Points, in no order, along strands that fork, close into loops and pass close to each other.
Two points are linked if the straight distance between their rows is under 50.6. Some points are linked to none.
lopef: [ -3  19  -2  -9  19  10  -3 -11  11   9  -5  20   0  -5 -10  -4 -12  -3
  16   3  -1 -16  -9  13  -5   6   6 -17   8  -8 -27  12  -3  -5   9   3
  -2  -1  13]
zotek: [ -7   1 -16 -14  -7 -12   6   1 -32   2   0  -2   6  -5   1  34 -15  -2
  -1   9 -12  -1  -7 -12  -1 -17   0   7  -6 -14   1   0   1  12  -6 -12
  21  -1  -5]
pemi: [-31   4  11  13 -16  10  -5 -10 -28   9  -4  18   6  -1  -3  16  -5  15
  -5  -4  -2 -16  19   6  -5 -11 -25  -8 -35  -8 -12   9  -5 -10 -10  18
 -19 -14  -6]
dezuf: [  0 -10  -8 -26  14   0  12   8  23 -13   8  -2  -8   3  10 -19  -3 -12
  -7   7  -1 -12 -12 -16  -3  27  17   5  -5   3   8 -16   2   8  16  -2
  -5  13  38]
gufe: [-14 -15   7  26 -19   0   0   1 -20  -2   2  15  11  -6  -9  12   0  14
  15  -3   7  21  17   3   3 -14 -30   1 -21   9  -8  13 -22  -7 -29   9
 -19 -32 -33]
Nog: [-12  -9  -5  23 -16   0   1  -5 -15 -12   3  12  19 -13  -9   7  -1  28
  10 -10   2  20   8   5   6 -11 -15   6 -15   4  -6  10 -15   1 -37   1
 -23 -22 -26]
lipub: [-14  -5  -3   9  16   1   5   7  19 -17   6   1   8  -8 -12 -11   1   1
  -3  -3   8  16   1  -9 -11  18  10   6   1 -14   0  -2  -8  -6  -2  -1
   3   5  11]
tiza: [ 26  -1  16 -18   2  -5   3  -6   4   1   0  21 -30  16  15  -8  -5 -15
   0   5  -2 -13 -19   4   9   4   8  -3  -3  30   5 -13  17   2  10   7
  -1  -1   8]
pid: [-16   2  -4 -21   7  17   8  10  19  -1  -9 -15   5  10  22 -33   5  -8
  -1   4  14 -21   1   2   5  18  -1 -10  11  10  -6  -5  12  -8  28   7
 -18  25  19]
fovud: [-23  16 -12  -2  -4   4  10  -2 -11   4  -6  13  19  -6  -5  16 -16   1
  17  -6  -1   3  -1  10   4  -7  -5  -8   4  -8 -15  19 -10   0  -2   3
   6  -2 -10]
moto: [ -7  -1 -14  15   7   2  -2  12  -1   0   1 -15  13 -13 -16  13  -2  -8
  22  -5   8  29  -4   2   2  -8  -3  -2  21 -10  -9  12 -21   2  -1 -13
  23  -2 -12]
kipa: [ 24  10   5   9  18  -1  -8  -5  -7   4   0  13 -22  -8 -17  18 -10  -5
  14   1  -8  -4  -8   3  -2  -9   8  -8   4  -4 -15  12  -2   3   3 -12
  19 -14   8]
Reb: [  3  14   6  -7  -9  11   8  -3  -1  12 -10   3   2  11  18 -11   6  -8
   1   0   8  -8   4  16  11  -9  -9 -10  20  20   1   9   9 -11  12  15
  -5  16 -17]
somur: [  9 -10 -19  -2   8 -20   7   4  19  -6  19 -12   1  -5  -7 -13   0   2
  -6  -6 -10  19 -16 -13  -1  14  20  14   8  -5  26  -7  -6  24  -6 -13
  10   9  19]
dagub: [ -1   5  18   5  14  13 -13 -10   4   0  -1  12  -7  -1 -17   1  -3   2
  -7   6  -4 -19   7  -6 -10   8  10  -7 -16 -10 -13  -2   5 -12   2  -5
  -7  -8  18]
zer: [ -4   4  -2  11  -7   3  -8 -16 -16   2  -4   3   9  -9 -15  17   1  24
  -4  -4 -11  -8   8  10   2 -19   1   1 -10  -5  -8  11  -2   4 -17 -11
  -6 -11 -13]
suf: [-27   5  -4   3  -2  -3  15  13   1  -9   2   8  13   1   2   4 -14  -8
  12  -3   9  26  -9  -6   4   0  -5   8   6  -3   6   2  -3  -5  -7  10
   2   2  -5]
Bafuv: [-12  15  -6   6  -9  15   1   5   4  12  -9 -21  15  -6  -3  -7  12   5
  -2   1   8  -5  13  21   5  -8 -14  -9  26  -1  -7  15  -2 -11  13   0
   0  24 -20]
fosop: [-12  -3  -5   5 -30  -2   4   1 -36   8  -5  -5  21  -3  12  27   3  10
   1  -1  -3   1  10   5   8 -30 -24   3  -4  -1   3  10  -4   7 -21   4
  -2  -8 -30]
kes: [-10   1 -20  -9   3  -1   4   6 -13  -5   3  -9  12 -11  -9  17  -8  -3
   2   2   1   6  -4 -11  -5  -3   6   2   3 -20  -5   3  -9  10  -1 -13
  25   4   3]
mobuf: [ 17   5 -18 -27  23  -6   2   7  22  12  -5  -9  -5   1  12 -17   4 -20
  10   4  13  -4 -20  10   3   3   7 -17  36  17  -2   1   2   3  34  -6
   5  12   8]
muboz: [-27   4 -16 -22  16  10  11   7  30  -8  -4 -10  12   2  14 -34  -1   1
   3   0   5 -14  -7  -2   4  27  12  -8   8   2  -5  -4   4  -5  21   4
 -24  24  30]
damu: [ 30 -14   7 -31  -4  -8   0  -1  17   8   1   3 -26  20  21 -19   9 -14
  -3  -1  -2  -5 -23  10  12  13   7  -6  -1  38  16 -18  12   8  18   5
   5   8   5]
kod: [ -6   6 -11 -25  15   4   2  -7  21  -1  -3  -3   6   2   7 -26   1  10
   2  -5  -6 -21 -10   6   5  16  21  -8   7   7  -5  -1   3   2  11  -3
 -24  17  25]
busel: [ -8   7 -11   4   8 -15  -5 -15 -17  -5  -2  12  -3   0 -13  38 -18  25
  -8  11 -26 -15   4 -13   0  -7  15   7 -28 -17  -7  -9  17  -1   1 -21
  -7  -8  17]
nole: [ -4   1  -2  11 -21   0   9   0 -22   3  -1   5  19   1  11  14  -7   6
  12  -5   4  15   3   6  12 -22 -18   3   5   8   5  14  -5   1 -25   9
  -5 -12 -31]
pato: [ 10  -7  25  -2  -4  11  -9  -2  18  -1  -8  -4 -13  16   6 -32  13 -14
 -15   3  13 -15  17   0  -8  18   3  -4  -4   4  -2 -14  11 -13  13  16
  -8   2  10]
siv: [  6   5 -12 -16 -11 -15   9  -3 -26   5   1  -1   2   5  11  22 -11  -2
  -2   6 -15  -1 -13 -11   6 -19   3  14   0   0  17  -2  13  19 -12  -5
  11   0  -4]
sagip: [  6   4  -7   2  11 -13   2 -10   4 -13   4  20  -4  -8 -17   4 -17  20
   0  -4 -20  -2 -13  -4   1   6  21   9  -8  -8   1   3   1   7 -15  -7
  -7  -5  15]
nar: [-14  16   6  10  -5  23  -3  -1   1  19  -5  -5  10  -8 -11  -2   6   6
   9  -2   5  -5  15  21  -4  -4 -19 -19  13  -1 -20  20 -14 -13  10   4
  -3   5 -19]
Sezo: [ 31   1   8   9 -15   4 -18 -11  -4   7 -10 -17 -12   8   0   0  20  -1
 -19   0  -7 -14  16  13   2 -18  -4  -4  10  -1   2  -4  13   0   6  -8
  16   3 -24]
posob: [-10  -5   4  24   8   8  -1   2  12 -15   4   8   8 -13 -19  -9   1  12
   6  -6  10  20   3   1 -10  13   1   2  -5  -8  -9   5 -18 -13 -17   3
  -9 -11  -2]
Befa: [ -2  -9 -12 -16  21   0  13   9  18 -20  12   5  -6  -6  -4  -3 -12  -6
 -10  10  -2  -6  -8 -23 -12  28  19   6  -5 -14   8 -10   2   5   9   0
   3  10  35]
gimav: [ -6  -2 -25  -8   5 -15   7  11  27   8  10 -29  10   3  10 -21   5 -11
   1  -7   2  20 -23   1  11   4   9   7  28   8  22  -2   0  18  14 -11
   7  25   6]
Pir: [  3 -11  20  13  -9   5  -5   6  14 -12  -3 -10  -5   3  -3 -14  14 -14
 -13   0  14   6  16  -7 -12  12  -3   5  -2 -11   3 -12  -1  -9   3   8
   9  -2  -2]
Vup: [-11  -3  21  12   7  12 -26 -17 -11   2  -2  -1  -5   9 -16  19   1  13
 -15  10 -16 -22  25 -17  -6   9   8  -1 -38 -19 -12 -18  15 -18  10 -10
 -18 -12  20]
fodo: [ 19  15 -17 -20  23   2  -9 -13   4  14 -10  -3  -6  -4  -9  -2   1  -2
   2   4  -4 -26 -11   8  -1  -4  15 -17  21  -3 -15   8   4   8  19 -17
   6   7  15]
bul: [ 21  10  -5  11  -1 -12   5  -5 -17  -1   1  23  -6  -6  -8  22 -21   0
  22  -2 -10  10 -14   3  12 -20  -1   1   4   6  -3  20  -1   9 -19  -3
   6 -22  -9]
Gare: [ 13   5   5  -7 -13 -12   9   1 -23   4   1  11  -6   9  13  22 -13 -14
   5   3  -5   2  -9  -8  10 -19  -6   9  -2   6  11   3  12  10 -13   9
  10 -10 -10]
Labo: [ 26   7   1 -19  15  10 -10  -8  11  17 -12  -6 -12   7  11 -10  16 -13
  -6   8   5 -24   3  14  -1  -3   1 -22  26  13 -11   0   8  -6  27  -3
   6  10  -2]
vug: [-16  -4 -18  10 -15 -14  12  12  -5  -6  14  -5  21   2  10   3 -10   6
  10  -6  -1  37 -14  -7  12  -8  -9  19  10   4  21   2  -3   8 -32   2
 -11   3 -21]
por: [ -3  -4   1  24  -8  -1   2  -4   4 -14   3   8  12  -9 -12 -11   3  29
   5 -10   0  18   2   9   2  -2  -4   9  -3   5   3   8 -11  -1 -39   1
 -27  -9 -16]
podu: [-10  -5   9  -9 -15   3   5  10   3  -7  -4  -6  -3  14  21  -9   0 -23
  -8   0  13   6   3 -13  -3  11  -4  14  -5   0  12 -14   8   0   5  17
   9  11   4]
kivep: [-24  -4 -10  10  -5  -9  16   8  -6 -13   6  15  19  -1   1  10 -20   7
  15  -5   3  33  -6  -7   8  -1  -9  12  -2  -3   5   8 -10   1 -25   9
  -8  -9 -17]
Fisin: [ 32   5  -5 -14   8   4  -7  -4  14  19  -9  -9  -9  12  12 -20  23  -7
  -8   3   5 -12   1  21   5  -6  -5 -19  37  21   6  -1   6  -4  21  -1
   8  19 -20]
Sifat: [-19  -8  11   5 -12  10   1  15   5  -9  -4 -14   5   4   8  -8   7 -15
 -12   4  18  12  18 -11 -10  10 -13  10  -6 -13   4 -14   3  -9  10  14
   9   8  -2]
pob: [ 10 -16   0  10   9 -13   7  10  -7 -21  15  18 -10 -12 -13  18 -16   5
   0   5  -6  20  -3 -20 -11   9   0  13 -17 -15   7  -7  -5  -2 -22   1
  12 -16   4]
Natur: [ 27  -2  -3 -19   9  -8  -6  -1  28  13  -1 -12  -7   3  10 -32  19   2
  -5  -4   0 -12 -14  17   6   9  16 -12  21  26  11  -2   1   5  20  -6
  -3  16   4]
figo: [-17  -1  -6  14   6 -14  -3 -14 -20 -12   6  32   4  -5 -15  33 -15  33
  -3   0 -23  -4   5  -5   1 -12   1   3 -40 -14 -12   1   4  -5 -20  -5
 -18 -26   4]
miba: [ 30   9   0   7   7   7  -9  -6   6  11  -8 -12  -5   3   1  -7  19  -7
  -1  -3   3   0   1  18   2 -11  -5 -12  33  11   0   8  -3  -3   5  -5
  15   8 -24]
Dena: [ 14 -13  20  10  12   0  -3   7  33  -8   5  -2 -10   4  -6 -25  17 -18
  -8  -3  14   4   9  -4 -15  22  12   1   5  -4   4 -15   0  -5   9   5
   4  -5  14]
dide: [ 11  -5   0 -10  17   2 -16  -7  13  -8  -1 -16  -1   5 -10  -8   8   6
 -22   5 -12 -27   6 -14  -3  12  31  -1  -7  -8   5 -15  11   5  14 -15
  -7   8  30]
meni: [ 21  12  -1 -15  32   8 -11 -11  15  17  -5  11 -13  -2  -9  -7   1 -10
  12   8   3 -23 -13  13  -6   1   8 -23  21   2 -28  11   0  -6  21  -4
   1  -1  14]
voga: [ -8   4  -7   9  11  -7  -3 -16  -6 -17   9  26   0  -6 -23  16 -19  29
   0  -1 -18  -2  -2  -7  -3   3  13   3 -26 -18  -9   2   0  -2 -22  -6
 -16 -19   8]
rusab: [-10  -8   9   9  14   3 -16  -7 -10  -8   6   8  -9  -2 -20  30  -7   9
 -15  12 -16 -15  18 -22 -12   9  10   0 -37 -25 -12 -20   9 -15   7 -12
  -1 -14  20]
Fof: [  8   7  20  -5  -2  11   0   3  14  11  -9   4 -11  18  19 -24   9 -16
   0   2  21  -4   3  16   5   8 -13 -11  14  20  -4   2  10 -19  20  24
  -8  10 -10]
Gipub: [ -6  13  -5   0   5  -5  13   4  11  -1   2   6   8   2   7  -9 -11 -11
  17  -4   6  22 -18   4  11   0   2   2  19  13   4   8  -2   0   0   4
   1   9  -6]
melu: [  8   0 -23 -12   3 -16  -1  -3  11   4   7 -23   7  -3   1 -15   6   5
  -6  -6  -6   4 -19  -3   7   1  19   7  19   3  19  -1  -2  25   3 -18
   8  18   7]
Tet: [-12   1  10  18  -3   2   5  -2   8 -12   3  11   8  -1  -3 -18   0  11
   4  -8   7  16  -1   2  -1  10   3   8  -3   4   5   4  -5 -10 -21  13
 -22   0  -3]
pigu: [-27   6   6   3  -7  18   0  -6  -6   0  -6   7   9  -3  -3  -1  -1  14
  -5  -2   3 -10  14   5  -6   6  -6  -4 -17 -13  -9   7  -6 -11  -3  10
 -15   5   2]
kuzi: [-19   9 -21  -1   4   1   2  -3  -3  -2  -2  -3  20 -13 -15   5  -8  11
   9  -5  -1   9  -3   4  -1   0   8  -1   8 -17 -14  13 -13   2  -4  -8
   8   5  -2]
zufam: [ 11   1   4  13  20   2 -11  -1  -2  -5   6  10 -17 -15 -29  18  -8   0
   8   5  -7  -5   0  -8 -11   1   9  -5 -10 -16 -18   5  -5  -2  -4 -17
  16 -19  18]
fotub: [-21  -1 -15 -10  -6 -20  17   3 -27  -8   6  24  14  -2   8  28 -23  11
   5   1 -10   9  -7 -14   1  -7  -8  12 -18 -13   5   0  -1   7 -22  10
  -4  -7  -5]
sopi: [ 14   2  -7 -21  25  11  -3   4  23  12  -9 -15  -4   3  13 -16  13 -24
   4  11  15 -22  -4   7  -7   6   1 -18  27   4 -16  -1   4  -6  36  -4
   5  10  12]
mot: [ 10  17  12  15  -1   8 -16 -23 -15  15  -7  16  -9   2  -7  25  -3   5
   0   2 -16 -21   4  10   4 -23  -9 -15 -10   7 -16  12   9 -10   5 -10
   0 -16  -5]
gad: [ 15 -18  -2  14  -3 -24   0   6 -18 -21  12  17 -10  -9  -9  28 -17  15
   3   4 -10  20  -3 -18  -4  -9  -8  19 -19  -7   6  -6  -3   5 -36 -10
  -2 -29 -10]
Fet: [ 24 -14  15 -21 -18  -8  -2  -4  14   3  -3  -6 -23  28  24 -25  14 -16
  -9  -9  -3  -6  -5   7   6  11   1   6  -5  24  22 -24  16   6  11   8
   4   5   4]
gev: [ -1  -9 -14   3 -15 -15   6   9   2   1  17 -17  12   6  12  -5   0  -1
   3  -9  -5  32 -20 -12   8  -5   1  24  13   5  27  -7  -2  20 -23  -4
   0   5 -17]
Rugo: [ -8   4  10   0  -1   4   4   2  19  -4  -2  -7   5   8   5 -36   9  13
  -5  -8   6  -2   6   9   3  16   5   4   2  11   8  -2   4  -9  -1  12
 -30  18   5]
turab: [-27   6  12  -1  -4  12  12  -4  -3  -7  -8   8   6  14  18 -24  -6  19
  -8  -8  12  -7  12   2  -2  18  -3   1 -24   1   5   2   8 -12  -7  31
 -39  15  17]
Kevaz: [-15   1  -2  -2 -18   8   5   9  -2  -2  -4 -29  17   4   8 -18  15  15
 -16  -2   2  -5  16   1   0   2  -1  10   1  -7  13  -7   7  -1  -4   5
 -10  28  -6]
Vok: [ 11  -2   4  20  -9   8 -16  -9 -15   2  -2  -2   1 -13 -19  16   8  16
   5  -6  -5   1  10  10  -2 -22 -11  -4  -4   2 -13  14 -12  -1 -16 -14
   1 -18 -25]
Ledef: [ 2 11  2 -6 -4  5  5 -7 -7  4 -6  6  6  3 11 -6  0 -1  0 -3  1 -8 -4 12
  7 -7  1 -2  8 10  1  9  7  0 -2  9 -4  8 -7]
vozup: [  2   0   9 -17  -2  17   0  10  19   5 -11 -13  -8  15  25 -34  14 -16
  -7   4  21 -15   7   9   5  15  -7 -12  12  16  -4 -11  17 -13  31  17
 -12  21   5]
Gizun: [-18   4  -3   7 -21  11   4  12  -2   5  -5 -29  15   0   3  -5  14   9
  -9   5   9   2  21  10   4  -6 -13   2  13  -5   2   3   3  -5  10   5
   2  30 -20]
ledi: [ 15  -5 -17 -10   1 -12  -2   3   1   2   2 -21   0  -1  -2   1   8 -10
  -7   0  -1   2 -10 -11  -1  -2  16  11  15  -7  15  -6   3  22   5 -17
  26  12   7]
saz: [ 15  12   4   7   6  -4 -10 -12 -17   4  -2  18 -18  -3 -13  31 -15  -2
   7   8 -18 -12  -4  -2   2 -17   4  -4  -9   0 -14  11  13   0   3 -14
  10 -18   6]
Gesos: [ -6 -12  15   9  -8  17 -11   7  -9   3  -3 -11  -4  -6  -8   9  12 -17
  -9  -2   9   2  21  -6 -17   0 -13   0 -11 -17 -11 -10 -12  -6   9  -2
  25 -12  -9]
Fedup: [ 15 -11  -6 -25  15 -15   0   5  41  11   5 -10  -8  -2  12 -41  17   1
   2  -6   0  -5 -22  14   7  21  18 -13  13  28  12  -8  -5   6  25  -7
 -13  11  21]
Bevep: [  4 -10 -14  -3  15 -10  22  17   9 -15  16  10 -11 -12  -9   7 -17  -9
   2   6  -1  12 -13 -23 -12  23  11  12  -1 -16  10  -8  -4   4   2   2
  18   2  24]
Rokud: [-17   6  -1   5  -7 -13 -10 -13 -27  -2  -9   9   1   4   1  39  -6  25
 -12   5 -23 -15  11 -10   4 -16   6   5 -33 -13  -6  -7  18  -6  -1 -12
 -16 -11   9]
Duduv: [ 13 -15 -12   7  19 -17  17  10   4 -24  21  12 -15 -14 -17  12 -20   6
   0   3 -10  22  -9 -24  -8  22  12  18  -7 -14  15  -8  -5   7 -14   0
  13  -6  17]
tado: [ -7   4  19   0  -7  16  -4   4  -7   6  -8   5  -4   3   2   8  -1 -25
  -2   5  12  -7  10  -4 -12  -1 -16  -5  -7  -4  -8   1  -2 -10  12  10
  15  -7  -4]
Gamub: [ 19 -12   2   5 -13 -15 -12  -3  -8  -8   2 -13 -11   2  -2  13   6  -7
 -10   2  -6   7   0 -14  -3 -11   6  19  -5  -9  13 -17   6  16 -11 -13
  23  -7  -8]
kuz: [  6  -8  13   7  14   2   3   4  18 -17   7  10  -9  -5  -9 -10   1  -8
  -3   0   7  10  -2 -12 -15  21  12   5  -3  -9   0  -8  -3  -4  -2   5
   2  -7  22]
luve: [-15  -1   5  13 -31   6   4   3 -27   6  -4 -12  14  -2   6  12  10  21
  -8  -2   3  -3  23  13   3 -18 -25   1 -11  -4   1   6  -3  -3 -16  12
 -14   5 -28]
dubop: [ 16  -2   0  12   2   3 -10   6   8   2  -3 -22   4  -9  -7 -10  19  -2
  -1  -5   7   6   6   8  -4  -5  -1   0  25  -2   0   6  -7   3   3 -10
  19   5 -15]
gubaz: [-31 -18   7  23 -21   0   2   5 -27  -2   0   5   9  -5   0  10   1  11
  -1   0  12  19  25  -2  -1 -10 -34   2 -32   1  -4   3 -22 -10 -22  21
 -18 -21 -28]
bip: [-15   6  18   8 -10  10   2   2 -16   3  -4  14   0   0   2  16  -7 -14
  10   1   8   5   7  -3  -2  -7 -19  -4  -8  -1  -8  10  -8  -9  -1  15
   8 -15 -12]
Makup: [  7   9 -17 -15  20   3  -7  -3  17  11  -9 -19   8  -8  -7 -18  13   1
  -3   1   5 -17  -5   9  -3   3  17 -15  28  -6 -11  11  -3   7  25 -15
   4  16  10]
tizi: [ 16  10  -9 -13   4  -5  13   3   3   4   3   0  -3   5   7  -1  -7 -25
  13   0   3  11 -20   0   8  -4   4  -1  24  11   9   4   1   8   9   0
  15   8  -1]
pino: [ -2   3  -4  -4  -9   0   3   7  11   2  -2 -22   8   2   7 -21  14   1
 -10  -6   5   1   0   3   1   0   8   8  15   6  13  -2   4   2   5  -1
   1  21  -2]
Dur: [-20  -2  -1  10 -10 -10  -8 -14 -32  -4  -1  17   6  -2  -3  34  -6  28
  -9   0 -18  -9   7  -4   3 -22  -9   4 -34 -10  -6   0   2  -4 -18  -7
 -17 -18  -4]
baz: [  5   9  23  16   4  16 -20 -15  -5  11  -2  15 -10  -1 -18  11   0   3
   0   1  -9 -20   9   4 -11  -7  -3 -10 -15  -4 -21   7   2 -15   1  -9
  -3 -18   4]
vugek: [ 11  -7 -20 -10  16 -21   1  11  38  15  11 -24  -5  -1   9 -30  13 -16
   5  -7   6  14 -25   6   7  10  12  -6  31  17  20  -2  -4  16  27 -13
  10  14  11]
luba: [  4  -3  -2   9  18  -2  -8  -3 -12  -9   5   8 -10 -11 -25  32  -9   7
  -5   9 -11  -7   5 -18 -10  -1  14   2 -23 -22 -13  -6   0   0   2 -21
  15 -15  18]
rakav: [  9  -1  -6  -8   9  -6  -1   4  28   9  -4 -23   3  -1   3 -31  21  -2
  -5  -2   6  -7   1  10   0   8  10  -5  26   6   5  -1   3   3  21  -7
   1  19   5]
vevi: [ 16   4  11  15   1 -12   1   0 -17  -7   4  24 -14  -5  -8  23 -18  -3
  13   4  -8  10  -3  -8   4 -13  -8   7 -12   4  -2  12  -3   3 -22   1
   9 -31  -3]
lapa: [-29   6   4   8 -26  10   3  -5 -31  13  -7  -2  18  -4   1  16   4  29
  -9  -4  -2 -18  27  15   1 -16 -21 -10 -24  -7  -7  10  -1  -5 -12  14
 -21   4 -12]
Zil: [-17  -8  15  19 -13  20 -11   6 -15   8   1  -9   0 -12 -15  11  13  -5
  -1  -1   9   1  24   4 -13  -4 -22  -7 -15  -7 -15  -2 -23 -11   3   2
  12 -10 -16]
Sume: [  6  -3  -3  -8 -12  -1   1   7  -9   3  -4 -20   2   3   5   7   6 -20
  -5   4   6   6  -1  -8  -2  -7  -1   9  12  -7  10  -6   4   9   7  -8
  29   8  -7]
gida: [ 25 -14   0  16  -3 -17   3  12 -24 -15  12  15 -13  -9  -9  27 -19  -2
  19   5 -11  26  -4 -17   5 -15 -12  18  -9   2   4   6  -8   9 -32  -1
  11 -33 -12]
Vagaf: [  3  -7  -9 -36  11   3  14   6  16  -2   1  10 -17   7  21 -18 -11  -8
   6   9  -5 -22 -26  -5   8  22  10  -3  -3  23   2 -15   8   9  20   4
 -10  11  37]
siko: [-12   5   9  12  -7   6  -8 -10 -12  -4  -5   5   6  -5  -8   2   3  23
 -10   0  -6 -11  14   4  -4  -7   2   1 -20  -6  -6   4   2  -5 -17   3
 -14  -5  -3]
Fosup: [ 16  13 -10 -12  17   1   6   9  10  14  -8  -8  -4   8  10  -6   2 -31
  10   4  12  10 -13   9  10  -4  -4 -12  37  11   2   5   0   0  24  -3
  17  11  -9]
Zaloz: [ 10 -17  -8   5  -8 -16   0   8  13 -12  19 -17   1   2   0  -6   8   0
  -6  -6  -5  26 -11 -16  -2   8  10  23   8  -3  27 -14  -5  18 -19 -10
  10   2  -2]
fir: [  4 -10   7 -24 -12  -1   6  11  17   0  -1 -11 -11  21  33 -24   6 -24
  -4  -4   7   1  -8  -1  12  15   0   7  -1  22  19 -22  12   4  19  13
   2  18  12]
luze: [ -2   0   9   7 -23 -12  -3 -11 -26  -2  -7   0   4  10  15   9   2  30
 -14  -6 -14  -9  10   4   7 -20  -2  12 -23  -1  17  -7  20   4 -24   5
 -26  -1  -7]
Larun: [-24  11   6  -1  -4  10   6  -4 -14   1  -3  21  10  -3   3  13 -13  -2
   7  -1   3  -5   3   2  -4  -5 -11  -6 -11  -4 -12  15  -5  -6  -5  16
  -5  -6  -1]
Fera: [-29  -7   9  17 -10   7   0  -4 -22  -6   1  15   5  -5  -5   7  -2  15
  -4  -1   6   7  20  -3  -9   0 -19   0 -33  -9  -4   1 -16 -16 -18  18
 -20 -15 -11]
Voko: [ -5  -4  24  11  13  20 -23 -13   2   7  -1   0   1   3 -21  -1   6   7
 -12  10  -6 -26  23  -8 -10  12   6  -6 -27 -16 -15  -9   5 -17   7  -5
 -16  -7  22]
vosi: [ -4  12  -1 -15   5   9   3  -7   6   3  -7   1   7   4  10 -17  -1   6
   1  -5   0 -19  -3   9   3   7  10  -7   8   9  -6   7   6  -1   6   2
 -13  14  11]
zigak: [  1  -3   8  24 -17  16 -10   3 -10   8  -2 -11   0 -13 -14   6  13   3
   4  -1   8   7  20  11  -5 -11 -23  -7   2   2 -13  10 -20  -7  -3  -4
   8 -12 -30]
Godad: [  4  -8   6   7 -14   1   1  15  -4  -2  -2 -18   2   5   5   9   5 -29
   4   3  12  20   9  -7  -1  -8 -12   7  12  -6   5  -9  -3   2   5   1
  32  -5 -20]
misob: [ 14  -4   7  19  -4   4  -5  12   7   0   1 -19  -2  -2  -3   2  10 -19
   7  -5  13  20   6   3  -2  -5  -9   0  19  -4  -3   1  -9  -2   5  -4
  23  -8 -17]
tif: [ -3   6   4  -1 -21  -7  13  -2 -26   7  -1  10  11   9  23  15 -11  -6
   6  -2  -2   6  -4  -2  17 -18 -12   5   0   9  12   7   8   7 -18  20
  -4  -4 -18]
Zodib: [ 12   9  -5  10   9  -9   2  -8  -1  -5   4  19  -3 -11 -15  10 -17  11
  15  -7  -9   5 -13   6   3  -5   9   2   4  -2  -8  13  -5   8 -20  -6
  -2 -13  -1]
mebi: [ -6 -10  -1 -21 -10  -5  14  10   9  -6   7 -10  -6  18  28 -14  -3 -23
  -7  -3   5  13 -11 -16   2  17  -2  16  -5   8  28 -22   8   9   6  11
   5  17  16]
zoka: [ -2  17   6   1   6  18  -7  -6   1  16  -9   9   3  -8 -10   5  -1  -5
  11   0   2 -10   2  13  -7  -4  -5 -18  11  -3 -23  18  -9  -8   9  -2
   5  -1  -6]
Rir: [  5   2   1 -32   0   3  13   0   4   0  -3  18 -17  13  26 -10 -12 -19
   6   8   3 -16 -22  -2   8   9   5  -4   0  27   5  -7  15   2  14  12
  -8  12  20]
tozu: [ 25 -18  -8 -17  21 -25  -4   5  45  13  15 -19 -11  -3   8 -37  23  -7
   3  -5   6   6 -20  11   3  18  20 -15  20  23  18 -11  -8  18  29 -13
   3   2  19]

A fork is a point with three links, a tip a point with one. Leave the first point through the second and follow the links. Name the first fork or tip that comes.
dezuf, Befa | busel
Bafuv, nar | rakav
suf, Gipub | melu
bip, tado | Larun

How many points has the smallest loop of links through each point below? Write - if it is on no loop.
suf | 20
nar | 11
Larun | 10
luba | 10
kod | 8
Zodib | -

Name the points in between on the shortest way along the links from the first point to the second, in order.
lipub, siv | posob > Tet > por > Nog > gufe > gubaz > Fera > pemi > lapa > luve > fosop > nole > tif > Gare
tozu, Gipub | vugek > gimav > melu > somur > Zaloz > gev > vug > kivep > suf
Nog, fir | por > Tet > posob > lipub > kuz > Dena > Pir > Sifat > podu > mebi
Zil, zotek | Gesos > tado > bip > Larun > fovud > kuzi > kes
gida, tiza | gad > pob > Duduv > Bevep > Befa > dezuf > Vagaf > Rir
